Points, in no order, along strands that fork and pass close to each other.
In the rows, zero is written as 128.
Points whose rows are less than 114 apart are linked; no others are. Some points are linked to none.
Z_784: [130 137 122 146 136 108 173  59 143 138 111  99 119 103 124 140 134  92
 108  57 124 171  84 139 132 119 146  59  67  99 116 168 123 111 148 154
  98  91 138 161 149  86 171 116 141 127  33 101 115 118  72 103  97 114
 147  59 121 117 158 144 101 100 120  92 115  76 118 121 126 173 145 181
 124 166]
Z_119: [120 106 120  77 129 141 101 142 135 136 142 129 145 122 102 112 132  73
  93 112 148  99 154 188 116 134 143 140 130 108 144 142 157 159 125  76
 163 151 104 109 147 140 150 124 139 105 152 146 144 134 148 124 153 155
 161 124 140 149 169 134 136 156 116 103 137 155 134 163 136 129 129 151
 126  99]
Z_21: [133 146 123 101 100 125  84 163  98  90 126 167  97 142 105 148  77 168
 154 186 131  98 157 102 149 128 124 152 181 158 139  91 165 148 125 121
 161 171 132  94 121 154 100 152 134 161 172 105 119 122 123 191 140 148
 135 186 128 136  92 133 104 132 139 155 119 172 144 147 178 108 120 105
 156 126]
Z_798: [125 117 120  72 112 131 103 128 113 133 138 135 135 129 107 113 124  85
 102 132 138  78 154 169 116 129 129 152 138 115 146 125 148 155 119  69
 177 145  98 115 132 152 133 125 141 123 149 138 146 120 140 147 169 162
 150 134 133 142 160 129 129 152 106 104 131 152 132 154 141 127 134 158
 132 106]
Z_914: [ 90 147 132 117 106 140 155  87  71 152 108 144  99 176 143  99 136 180
 157 180 136  71 164  56 105 101  88 155 150 184 108 100  96 119 153  94
 102 103 146 153  85 159  89 134 118 179 142 101  85 149  95 177 118 124
 117 161 127  95 133 133 136 152 114 120 181 132  91 107 108 151  97 127
 149 166]
Z_92: [ 91 153 108  99  99 133 142  80  54 142 108 147  93 173 136 113 118 176
 160 183 142  50 166  70  99 110  83 150 154 189 112 112 102 121 140  77
 121 111 137 132 102 163  88 137 118 186 135  80  91 153  90 177 133 137
 128 158 123 109 126 131 146 145  94 118 169 140 119 125 119 153  86 136
 153 156]
Z_753: [128 124 124  89  98 119 125  87  83 126 120 139 112 143 137 128 115 128
 127 154 117  67 136 122 119 127  96 154 147 139 138 110 112 132 127  79
 150 121  93 138 118 163 104 118 131 166 130 123 139 111 127 166 161 160
 119 142 114 110 132 132 119 134  92 122 128 129 125 134 134 133 124 151
 135 131]
Z_979: [128 134 103 100 116 136 136  85 131 160 117  98 149  90 105 115 128  69
  74  88 150 126 122 169 114 116 162  98  94 104 139 143 171 118 121 123
 135 134 127 118 171  82 193 122 120  89 110 123 158 146 112  83 126 163
 160  86 120 137 183 155 121 138 118  68 125 150 137 165 138 162 145 176
 119 126]
Z_91: [145  91 110 134 161 149  78 196 162 117 175 159 167 124 106 146 118 102
 141 124 135 127 130 205 130 157 142 140 119 150 122 167 148 138  82 104
 131 151  94  85 165 153 140 109 114 117 146 126 142 138 183  93 136 131
 153 131 150 176  89 107 199 149 151 140 131 134 153 144 108  96 110  95
 116  76]
Z_24: [122 153 183 176 119 114 159 148 120 173 112  77 111 149 200 117 145 153
 141 138 131 176 113  18 148  75  96 124 169 127 135  57  75 102 164 184
 122  79 162 181  32 145  96 166 116 130 128 165 112  68 122 144 103 122
  55 137 138  71 136  97  94  97 111 166 134 117  72  96 116 130 162 152
 142 185]
Z_528: [124 121 126 147 140 105 177  73 141 141 122  89 128 134 119 133 150  98
 116  58 115 169 100 128 126 122 135  68  74  89 114 165 110 115 160 147
  92  85 135 170 137 101 160 109 149 133  54 119 115 104  82 123 105 105
 126  76 131  99 163 128  96 109 116 106 129  65 105 104 125 168 146 184
 120 156]
Z_229: [106 141  96  70 105 121 131  85  96 145 113 116 141 145 120  89 135  95
  95 145 124  43 161 144 100 127  98 148 135 135 130 133 126 133 109  55
 178 132 103 126 114 150 136 105 132 127 128 121 156 137 120 144 173 158
 143 114 113 132 156 129 135 148  82  90 143 138 138 140 129 143 130 184
 149 121]
Z_705: [173  90 114 151 155 150  78 196 160 111 189 157 164 122 110 163 115 124
 154 101 128 161  89 174 140 147 149 129  94 140 130 162 136 133  66 146
 109 127 116  95 195 114 103 104 109 105 130 113 163 131 168  61 138 115
 134 126 128 176  74  95 199 111 157 145  86 119 160 134 115  78 132  61
  87  52]
Z_78: [138 106 117 130 150 138 100 186 164 119 167 154 142 102  96 143 130 111
 127 112 135 150 128 184 143 145 143 140 114 111 144 145 154 141 108 122
 124 160 109 110 167 119 126 129 149 125 147 158 142 135 183 112 136 123
 131 127 153 159 128 106 144 131 153 147 114 141 131 137 106  99 127 107
 103  72]
Z_863: [174 104 133 153 155 167  97 182 173 109 156 167 168 101 113 174 121 132
 143  76 138 184  79 176 135 160 162 109  73 127 132 142 134 118  87 155
 100 125 127  82 218  72  94 110 114  89 100  96 146 140 136  38 143  95
 131  96 128 178  83  93 185 104 153 146  85 107 161 146 109 102 134  51
  88  58]
Z_197: [100 144  81  76 115 116 146  67 106 155 105  99 150 143 119  85 141  86
  86 139 118  48 159 148  94 125  93 136 119 129 122 150 125 121 106  65
 158 130 107 133 114 139 152  89 128 121 124 121 164 145 116 133 162 147
 145 105 104 125 155 139 136 151  79  88 146 130 141 129 126 154 134 197
 150 129]
Z_591: [118 110 199 153 102 129 148 128 107 108 127  97  61 139 199 121 112 198
 169 142 134 168 133  32 138 100 136 115 202 120 111  92  83 149 173 223
 126  90 191 149  51 153  71 171  93 128 162 142  88 119 111 143  85 128
  93 200 123  54 113 145 113  93 152 175 145 153 121  87 146 115 132  84
 140 184]
Z_729: [140  88 108 137 165 163  91 181 169 122 159 145 174 109 111 156 123  99
 122 110 145 130 128 213 123 167 154 128 102 144 125 166 145 129  91 106
 117 150 100  81 187 128 160 109 111 104 135 122 137 149 172  67 135 128
 150 110 152 173 105 116 203 150 146 136 139 133 154 161 113 117 104  98
 113  80]
Z_935: [150 108 116 132 152 130  63 199 146 102 160 177 152 152  94 131 108 115
 157 154 130 113 141 184 142 150 124 153 150 158 110 148 156 145  83  97
 154 164  91  80 136 180 126 123 118 124 161 123 125 138 177 149 134 130
 161 153 154 179  74 112 180 151 155 140 123 140 152 130 122  81  99  97
 126  93]
Z_743: [ 96 132 102 124 136 106 179  67 131 161 110  95 155 165 118  97 172 113
  92 116 103 109 145 118 100 122 103 119  86 105 110 165  97 112 143 102
  99 109 119 168 104 125 162  89 140 130 107 135 137 121 107 143 122 102
 112  96 122  89 170 144 104 150 110 110 154  74  97  93 121 170 133 182
 133 163]
Z_762: [135 118 190 183 130 107 149 138 120  71 117  89  58 124 219 168 114 209
 178 158 109 193  99  58 143 142 136 116 194 113 122 123  67 165 162 236
 128 124 180 153  73 151  82 171 117 123 166 157  93 118 138 132  91  94
  92 197 113  91  81 155 101  79 139 204 116 125 154  93 176 110 107  55
 139 175]
Z_25: [125 112 141 153 146 103 174  98 142 138 126  87 119 142 130 137 151 101
 130  45 113 193  93 119 137 118 136  67  76  80 118 158 104 127 169 159
  84  70 143 177 132 104 142 120 156 133  54 127 107  91  83 131 108 107
 119  83 137 102 150 110  88  97 109 119 128  55  95 103 122 161 151 175
 119 150]
Z_227: [133 109 119 105 131 122 106 155 137 121 152 142 123 104 110 144 122 101
 118 133 125 127 133 171 143 137 134 152 132 102 157 122 151 150 120 106
 142 160 104 121 146 136 123 130 158 138 148 165 144 106 167 144 152 146
 132 142 134 147 141 118 111 131 129 143 113 147 122 145 133 110 140 134
 118  89]
Z_385: [129 102 147 156 152 106 170 115 142 132 123  87 108 145 141 143 147 105
 143  37 113 215  84 111 146 114 136  66  88  76 123 150  98 139 172 168
  81  71 150 189 134 104 125 125 161 132  61 133  98  83  93 136 116 111
 117  98 136 111 136  99  81  85  96 136 120  48  94 105 122 155 152 163
 119 135]
Z_52: [131 142 127  80  94 127  86 143  86 108 127 166 101 146 104 137  89 147
 143 177 139  76 156 116 135 124 119 162 175 155 142  94 153 151 127  89
 173 154 113 100 120 159  99 145 133 159 161 106 122 117 120 183 158 154
 140 169 133 140 115 127 114 139 118 134 121 165 133 149 168 121 119 125
 154 126]
Z_574: [124 106 192 162 115 126 144 132 115  78 124  98  57 131 208 146 106 206
 175 151 122 179 122  48 138 126 141 113 202 113 114 119  75 167 171 230
 128 108 192 146  68 158  78 170 104 126 169 142  90 121 119 139  84 114
 101 208 113  69  94 157 104  88 148 193 136 143 141  91 164 109 115  58
 148 183]
Z_214: [109 146  92 136 141 101 174  44 135 160 111  92 144 128 103 111 154  99
  88  86 124 135 119 136 106 120 127  78  68 100 102 176 124  96 134 132
  93 113 129 163 134  96 196  98 130 119  61 110 135 134  83 110  96  95
 145  70 125  96 175 151 110 127 123  95 133  87 118 100 132 184 142 191
 127 175]
Z_65: [174  91 114 154 152 138  65 197 150 109 195 162 160 137 113 149 107 120
 165 125 119 143  95 175 141 144 142 139 116 151 123 166 143 138  56 139
 128 135 108  94 173 146 110 101 102 114 143 116 164 131 179  86 136 130
 141 145 124 183  58 100 199 115 157 141  89 126 161 125 118  64 127  69
  94  60]
Z_459: [141 112 122 100 113 115 109 131 117 120 139 143 105 113 125 149 112 113
 127 145 118 115 127 147 142 134 117 157 146 110 157 108 135 146 123 106
 143 151  99 133 133 144 116 126 153 154 142 154 142  95 155 164 156 154
 123 153 119 130 131 124  97 122 112 148 109 139 124 139 147 116 141 132
 123 107]
Z_623: [114 127 111  96 117 116 160  66 101 142 110 117 137 160 136 107 143 117
 111 143 108  70 139 122 107 127  85 141 117 134 121 140  95 122 128  74
 132 111  97 156 109 155 128  97 131 153 121 127 142 125 123 153 147 138
 112 119 114 100 148 138 120 148  89 108 143  98 117 116 114 147 123 170
 134 141]
Z_645: [100 132 107 112 131 113 176  66 118 154 108 105 152 166 124  95 166 115
  96 133 104  87 146 117 103 124  93 131  97 119 112 156  90 116 138  84
 114 108 111 168 101 137 147  86 136 137 118 135 137 127 116 149 132 113
 110 103 118  94 164 143 111 154 100 109 155  80 102 100 115 163 128 174
 137 157]
Z_511: [131 116 117 143 146 121 163 102 149 127 112 112  93  59 142 177 124  87
 127  63 121 199  74 149 148 134 144  74  81  84 155 138 128 129 146 167
  94 116 151 147 172  68 129 132 175 135  53 128 112  95  94 113 117 135
 135  81 112 158 130 122  87  84 101 127 101  89 127 146 116 147 146 148
 128 110]
Z_367: [148 155 148 189 117  93 130 150 121  41 127  97  88  99 186 174 105 219
 177 184  77 152 111  70 150 164 126 143 188 135 142 129 115 146 127 238
 159 152 178 123  98 132  97 150 134 148 158 139 141 121 138 143 117  96
  92 190  89 121  50 140 100  87 164 190  90 150 191 100 183  74 131  68
 143 134]
Z_807: [161 136 132 156 134 101  80 199 144  81 168 162 129 136  98 127 118 164
 168 155 104 146 115 134 164 138 130 154 152 134 132 126 163 139  91 159
 151 165 117 118 128 146 103 131 134 132 168 150 150 148 186 149 132 113
 127 171 139 155  73 108 132 109 174 155  83 147 157 103 136  56 130  79
 100  83]
Z_711: [ 80 152 144 130 108 144 155 107  84 165 110 130  94 162 155  87 143 183
 165 183 139  97 176  32 105  85  99 158 160 180 109  83 104 113 169 117
  94  97 173 154  60 144  87 146 121 169 150 119  76 133  84 178 103 116
 119 168 124  88 143 130 129 153 132 131 187 151  71  98  98 148 116 125
 149 175]
Z_274: [120 143 117  79  88 125 114  96  68 125 119 150 106 152 128 125 104 141
 136 168 134  50 155 108 114 123  98 159 160 161 133 102 122 134 124  70
 167 128 107 118 115 163  96 131 126 168 135  98 126 123 107 175 165 161
 130 152 122 124 126 124 127 139  93 117 137 144 133 143 144 137 114 148
 151 135]
Z_200: [145  99 114 132 158 138  71 196 157 110 167 168 158 135 100 137 118 107
 143 140 133 122 136 193 138 151 132 148 131 146 119 159 151 147  87  97
 142 161  91  89 150 167 132 117 120 121 157 134 135 139 182 125 136 129
 156 142 155 173  88 110 184 150 153 142 124 137 149 134 115  86 106 101
 118  84]
Z_219: [103 142 138 117 115 131 167  85  96 154 106 131 128 175 144  96 159 153
 129 165 115  83 149  77 110 108  86 161 129 153 112 117  82 118 149  85
 114  98 118 170  82 157 107 113 126 162 135 128 102 131 109 169 126 122
  97 134 127  94 148 137 117 157 109 119 169  96  83 104 103 149 113 144
 147 165]
Z_20: [166 115 127 153 147 115  66 204 146  86 176 166 146 147  94 127 108 143
 172 148 112 141 108 158 152 141 131 147 141 149 115 146 159 139  77 141
 143 150 107 101 139 162 104 118 117 124 161 130 151 145 186 136 128 123
 141 165 138 169  60 108 168 119 169 144  89 137 165 107 120  54 121  76
  94  81]
Z_892: [111 151 184 170 109 127 159 134 113 165 113  86  95 132 199 108 137 170
 149 153 135 161 133  15 139  73  98 129 187 143 127  53  83 101 165 188
 123  83 174 169  27 148  84 167 108 134 138 156 105  88 108 151  92 125
  70 155 132  62 129 112 107 110 130 168 148 144  79  86 108 130 158 144
 145 188]
Z_518: [174  96 118 152 149 128  60 204 143 100 184 165 157 146 105 137 102 125
 173 141 116 132 105 172 146 144 134 143 133 157 118 158 153 138  60 135
 139 141 100  94 153 164 112 110 100 120 155 116 156 139 182 113 134 135
 149 160 126 182  47 107 193 120 161 137  92 131 167 117 119  55 120  73
  96  72]
Z_867: [149 136 134 140 155 158 133 135 170 133  84 151 160  88 108 134 138  95
  87  82 165 172 106 195 132 155 194 102  81 114 131 123 169 107 134 128
 108 158 121  89 197  56 193 154 119  70 103 118 111 173 136  55 125 128
 159  66 137 175 158 152 129 130 141  83 120 131 144 186 120 159 101  99
 111 118]
Z_411: [143 163 104 128 122 114 152  47 140 154  98 106 130  82 115 132 122  83
  81  83 142 149  90 145 132 113 155  71  73 112 120 147 154  96 122 146
 119 119 130 142 163  66 202 124 120 110  43  99 139 134  83  78 102 135
 167  50 107 132 171 164 106 107 124  64 101 119 134 153 139 174 147 180
 130 161]
Z_432: [122 130 170 152 121 112 166 123 119 162 123 103 126 175 164 114 165 142
 134 122 114 155 121  56 141  96 108 138 134 112 124  91  74 110 164 143
 107  79 129 187  70 143 112 135 125 143 126 159 110  84 125 162 123 112
  56 126 140  79 143 109  95 118 113 141 147  82  69  97 113 137 148 149
 129 163]
Z_14: [117 127 113  71 105 124 119 102 103 139 127 124 137 137 117 103 128  87
  98 131 129  61 154 157 110 129 115 148 135 120 141 127 140 142 116  65
 178 133 101 119 125 149 134 113 136 128 135 132 153 124 128 143 172 162
 144 124 119 133 160 129 126 146  90  96 132 147 134 148 136 136 135 175
 136 111]
Z_847: [118 126 105  84 120 144 126 102 133 156 126 101 154 106  99 104 133  66
  69  92 155 106 137 174 108 119 154 107 109 103 138 142 173 132 122 107
 148 138 122 116 162  98 190 115 117  84 129 129 162 152 121  87 137 161
 164  97 128 140 181 152 135 150 115  71 137 158 141 165 139 156 141 175
 120 117]
Z_474: [132 105 116 123 157 167 112 157 169 132 127 136 166  94 102 142 135  88
  95  89 158 147 126 209 119 155 172 114  95 120 134 151 158 128 124 109
 113 157 112  90 191  96 180 131 120  87 134 129 127 164 155  67 126 133
 154  96 152 165 151 139 161 151 138 114 143 141 149 174 118 143 104 107
 110  99]
Z_801: [ 99 137  77  88 120 114 157  57 115 159 107  91 156 138 115  91 142  86
  80 129 118  67 153 148  96 125  97 119 105 121 118 158 124 112 113  81
 137 126 112 140 120 130 170  84 129 120 113 123 170 145 113 127 147 139
 146  97 104 114 162 147 129 149  86  90 143 120 138 119 128 164 139 199
 140 136]
Z_966: [138 145 127 141 105 108 106 155 117  62 124 142  86 115 141 160  79 198
 168 192 102 122 143  81 156 139 122 148 187 148 141 102 146 142 126 179
 148 174 157 114 109 139  99 144 131 159 167 121 131 122 130 177 118 134
 111 195 104 120  67 145  95 107 153 183 108 168 166 126 186  96 129  81
 157 135]
Z_175: [119 108 116  82 134 152 109 132 142 146 134 115 156 111  98 109 138  64
  77  93 161 114 145 195 111 129 161 121 116 104 139 147 166 148 129  95
 147 149 113 107 164 116 178 121 123  80 150 134 146 157 138  90 141 157
 170 110 140 150 173 150 149 158 120  86 146 157 143 173 135 145 126 148
 120 107]
Z_279: [107 142  78 101 123 114 155  49 123 164 111  80 151 117 106 100 137  79
  75 106 129  93 135 152  98 119 115  98  93 113 118 161 146 102 113 109
 126 127 122 137 142 105 191  89 122 109  98 118 173 142 105 101 128 140
 154  87 109 111 170 154 129 140  99  80 134 127 142 127 134 168 147 204
 131 141]
Z_445: [133 105 121 110 147 135  91 178 151 120 157 156 139 114  97 135 127  99
 122 127 138 130 141 187 141 144 141 149 128 114 143 139 158 154 114  98
 142 164  98 107 153 144 131 130 147 123 156 158 139 127 179 133 142 136
 145 136 150 159 137 117 137 147 140 137 123 147 128 144 123 106 123 119
 118  83]
Z_363: [147 146 129 124 107 111  91 169 118  78 130 160  98 126 112 146  85 177
 158 187 111 116 144 106 158 134 123 158 179 146 145  97 163 143 118 144
 153 181 133 108 114 148 105 146 136 154 170 126 128 126 144 184 133 136
 124 187 124 138  81 131  99 122 148 166 105 166 150 133 171  95 127  96
 147 122]
Z_731: [139 122 122 124 149 161 127 139 165 137 106 135 160  87 104 134 136  85
  84  82 163 161 119 200 121 149 184 105  88 109 137 140 167 122 133 121
 111 155 121  93 194  74 189 142 122  74 124 126 122 169 139  62 121 140
 155  80 146 168 165 148 138 139 137  92 134 142 141 181 126 154 109 112
 112 113]
Z_7: [135  95 112 135 164 165 101 172 172 124 143 143 169  99 107 150 128  95
 107  97 151 142 131 213 120 167 162 121  97 130 129 161 150 124 110 106
 110 155 108  81 192 112 167 122 116  96 135 128 131 157 165  64 128 128
 148  99 156 169 129 125 182 150 145 127 142 137 152 168 111 132 102  99
 111  89]
Z_706: [113 146  77 112 130 107 162  40 127 164 109  84 149 115 103 107 139  87
  79 101 129 113 124 147 103 117 119  87  81 108 110 168 139  96 118 124
 108 123 126 145 144  98 198  94 123 114  78 110 161 140  96 100 110 124
 154  75 112 102 172 156 121 133 112  84 128 112 135 117 135 175 143 199
 128 157]
Z_62: [137 143 113 136 128 112 163  57 140 141 108 102 120  83 123 146 125  83
  97  71 128 163  80 148 134 120 149  64  68 103 127 157 138 109 140 149
 105 104 137 147 160  75 176 122 136 123  37 104 127 119  80  94 104 133
 152  56 111 127 164 153 102 104 117  82 106  95 128 140 129 170 146 179
 124 155]
Z_309: [151 136 146 155 160 159 141 144 179 121  87 167 162  77 111 138 139 111
 102  76 156 177  95 195 136 166 189 102  77 116 132 117 159  99 132 137
 104 153 120  84 200  49 174 158 124  76  87 113 112 172 136  53 134 114
 154  53 136 185 136 133 131 119 149  93 112 119 152 178 106 148 104  84
 106 112]
Z_198: [113 132 129 107 112 122 160  76  90 143 109 132 127 172 142 108 145 140
 129 158 112  75 143  98 111 118  84 153 129 147 117 124  88 122 137  80
 124 102 103 163  97 162 109 106 126 165 128 124 121 129 118 167 137 133
  99 129 121  94 142 138 120 146  97 114 154  97 104 110 109 145 117 152
 137 154]
Z_49: [140 154 133 164 110 104 120 158 126  39 125 115  93 107 160 162  85 220
 174 192  83 134 136  69 154 155 129 142 188 145 138 122 140 149 129 217
 156 164 184 111 105 133  98 149 132 156 168 125 138 133 128 161 108 118
 101 198  93 116  52 146  98 101 168 181 107 173 184 116 184  75 131  71
 157 133]
Z_687: [105 151 107  89  91 127 129  81  55 133 109 147 101 166 134 122 110 161
 147 180 137  44 159  88 102 118  86 155 159 180 119 110 108 125 128  67
 145 116 119 128 108 163  92 130 119 181 134  85 109 143  96 173 149 149
 129 149 123 118 124 126 143 141  91 115 153 139 127 135 128 147  98 145
 153 146]
Z_260: [132 122 126  87 130 131  67 177 126 111 136 177 134 156  87 122 115 107
 134 156 148  94 160 174 130 136 130 159 158 143 125 128 156 165 116  67
 179 165  90  88 130 177 123 139 136 120 171 124 111 132 145 168 151 137
 169 156 159 168 121 122 149 165 131 125 130 152 136 151 142 108 106 118
 141 108]
Z_61: [138 156 101 111 114 126 144  66 133 166 104 101 143  84 110 119 122  75
  72  84 146 135 104 156 122 111 157  84  83 107 132 140 170 101 120 135
 128 129 129 126 170  66 203 123 114  95  77 109 151 143  98  77 115 151
 162  64 111 134 180 161 113 121 121  61 112 137 137 163 141 169 146 181
 125 142]
Z_469: [ 87 169 142 148 118 138 160 117 114 192 103 116 124 150 166  97 168 152
 124 177 118 118 154  33 108  85  91 164 146 152 134  81  81 101 172 105
 114  86 159 178  48 140 111 137 139 146 145 152  98  88  91 166 110 117
  99 131 117  91 164 125  91 159 125 146 165 120  39 102  95 151 145 147
 160 197]
Z_121: [ 88 159 136 129 119 138 164 103 108 177 103 128 132 173 149  85 170 155
 125 178 116  91 159  57 104  99  90 164 130 156 119 106  84 115 160  84
 109  98 140 178  64 143 113 121 134 149 149 140  96 122  96 169 118 113
 104 135 123 107 165 134 100 165 117 124 177 109  55 102  98 155 124 141
 160 182]
Z_401: [105 127 104 132 139 100 179  60 133 156 117  89 151 153 111 108 163 103
  96  93 110 127 130 127 107 123 115  93  77  95 109 171 106 105 147 120
  95 102 125 165 121 116 174  92 141 128  87 128 135 118  96 131 113  99
 118  88 126  87 173 143 103 137 114 106 143  76 102  94 125 173 140 189
 123 164]
Z_680: [115 156 166 179 136 103 161 152 131 176 116  75 130 158 187 120 157 138
 127 115 122 185 116  28 146  88  99 119 148 114 138  74  72 105 170 161
 113  72 153 187  45 135 112 160 136 130 116 163 123  51 123 147 114 113
  52 109 141  72 143  84  82  97  97 162 130  90  60 101 116 137 169 169
 144 180]
Z_286: [142 135 161 190 130  98 142 136 120  53 119  93  68 108 208 181 107 215
 178 179  91 174  99  67 144 161 127 128 192 121 132 129  83 151 140 234
 137 145 175 141  88 144  94 157 128 138 155 149 116 116 138 133 105  90
  91 193  96 104  57 151 101  79 145 207  99 131 179  95 177  94 113  58
 143 158]
Z_996: [ 87 152 156 145 105 146 157 115  94 171 110 120  98 147 166  92 144 177
 158 175 138 116 168  26 115  78  97 156 169 169 114  68  98 108 172 136
  99  91 174 158  47 146  85 149 121 161 149 131  84 116  91 174 102 120
 107 163 121  78 140 126 118 146 137 140 177 150  66  92  97 143 135 131
 149 178]
Z_397: [155 132 148 162 165 160 135 155 184 113  95 171 169  82 114 147 135 120
 115  74 153 176  90 199 134 174 185  99  70 118 128 119 149  93 128 139
 103 144 119  78 206  50 156 148 121  81  78 103 117 168 135  42 143 100
 147  54 138 186 117 117 144 114 152 109 105 109 157 169 102 139 108  72
  97 101]
Z_485: [159 118 141 155 156 167 119 171 182 113 130 167 167  89 112 161 128 131
 129  71 146 178  87 189 132 169 169 107  70 121 131 132 143 102 110 151
  99 135 120  78 216  61 125 128 120  91  89 103 130 157 135  39 145  95
 134  73 142 178 104 100 165 112 154 133 101 109 158 158  98 119 123  66
  90  77]
Z_383: [ 92 161 158 153 112 140 161 120 106 181 107 113 111 145 170  99 157 165
 141 174 130 127 155  25 116  79  93 159 165 158 126  64  88  99 172 132
 108  89 163 169  41 146  97 149 127 151 145 148  95  96  93 169 103 119
  92 149 125  82 145 122 107 146 132 149 169 137  54  92  93 141 146 140
 155 188]
Z_540: [167  99 121 152 155 160  92 189 169 111 175 159 164 107 107 166 121 129
 145  84 134 175  82 172 139 153 157 118  82 130 134 155 134 127  81 153
 105 127 122  90 207  89  97 107 117 101 119 112 155 136 154  53 136 104
 129 112 132 173  83  90 191 108 156 148  86 116 157 138 107  92 132  61
  85  55]
Z_27: [139 123 128 148 154 147 128 178 174 118 152 154 139  72  99 156 139 122
 126  75 138 185 103 168 147 151 157 114  88  90 150 134 150 128 114 160
 108 144 137 104 193  61 113 140 157 115 106 141 133 144 148  76 132 108
 119  90 156 170 124  90 136 107 150 141 100 127 139 145  98 109 138  97
  98  62]
Z_954: [129 109 123  91 143 139  79 176 142 116 147 165 145 141  94 122 125  92
 122 140 146 104 156 190 129 143 136 154 142 131 130 141 154 163 113  69
 166 164  91  93 139 168 136 130 136 115 165 140 123 133 163 145 147 136
 166 145 156 164 133 123 152 163 134 127 135 151 134 153 131 108 109 122
 131  98]
Z_748: [105 132 182 152 100 136 155 122 100 146 123 105  81 144 183  99 131 187
 163 154 138 141 150  23 133  77 110 131 191 146 112  64  92 114 168 187
 112  87 179 157  41 149  75 161 100 145 146 137  88 113  99 162  94 128
  87 180 130  57 124 125 121 116 146 155 163 152  92  85 115 126 141 120
 141 179]
Z_374: [105 114 187 145  98 135 151 121 101 118 130 104  66 146 188 106 116 196
 171 144 139 149 152  23 133  91 128 120 202 133 105  83  90 137 172 208
 119  86 194 144  48 151  69 169  90 139 158 131  88 122 100 155  89 131
  98 198 123  45 116 138 122 103 153 163 157 159 111  84 135 119 136 100
 140 180]
Z_800: [137 111 123  92 106 115 125  97  99 125 129 130 108 129 135 141 114 112
 124 142 113  95 127 136 129 129 106 149 139 118 146 112 117 136 128  92
 144 127  96 142 125 156 113 116 140 161 129 140 147  95 139 164 159 158
 118 144 113 113 137 131 105 126  94 130 118 124 125 136 140 127 135 148
 126 121]
Z_921: [137 130 130  84 110 126  82 164 111 112 135 172 118 145  95 128 106 123
 133 163 138  90 156 151 134 132 127 165 162 142 139 109 160 160 120  81
 176 162  99  99 126 165 111 142 141 137 165 128 123 120 140 177 158 148
 150 160 144 154 125 122 121 151 127 131 121 157 128 149 155 111 118 127
 141 113]
Z_497: [133 112 116 135 150 143 120 175 166 126 156 146 139  80 102 152 135 108
 117  91 135 165 118 184 143 147 155 125  97  96 153 139 156 136 119 137
 111 155 124 109 184  90 128 134 160 121 129 157 138 133 164  95 128 125
 125 108 151 162 142 105 133 120 146 139 114 138 130 149 107 115 133 111
 103  71]
Z_844: [171 151 149 170 126  94  85 196 136  55 158 145 126 144 105 124 115 194
 176 162  89 150 102 109 163 141 135 150 164 141 128 127 165 139  99 191
 163 156 141 114 121 145  93 137 129 122 176 140 156 161 170 153 124 106
 120 184 120 154  56 124 126 106 182 144  74 152 182  97 154  41 133  68
  94  90]

A fork is a point with three links, a tip a point with one. Leave the first point through the second and follow the links. Name the first fork or tip that comes.
Z_367; Z_49 => Z_445
Z_979; Z_61 => Z_385
Z_731; Z_474 => Z_935
Z_762; Z_574 => Z_680
Z_518; Z_20 => Z_844

Name the points in between on the shortest way along the links from the first point to the second, in order.
Z_374; Z_286 => Z_591 > Z_574 > Z_762
Z_92; Z_198 => Z_914 > Z_711 > Z_996 > Z_383 > Z_469 > Z_121 > Z_219
Z_574; Z_363 => Z_762 > Z_286 > Z_367 > Z_49 > Z_966
Z_540; Z_844 => Z_705 > Z_65 > Z_518 > Z_20 > Z_807
Z_459; Z_260 => Z_227 > Z_445 > Z_954
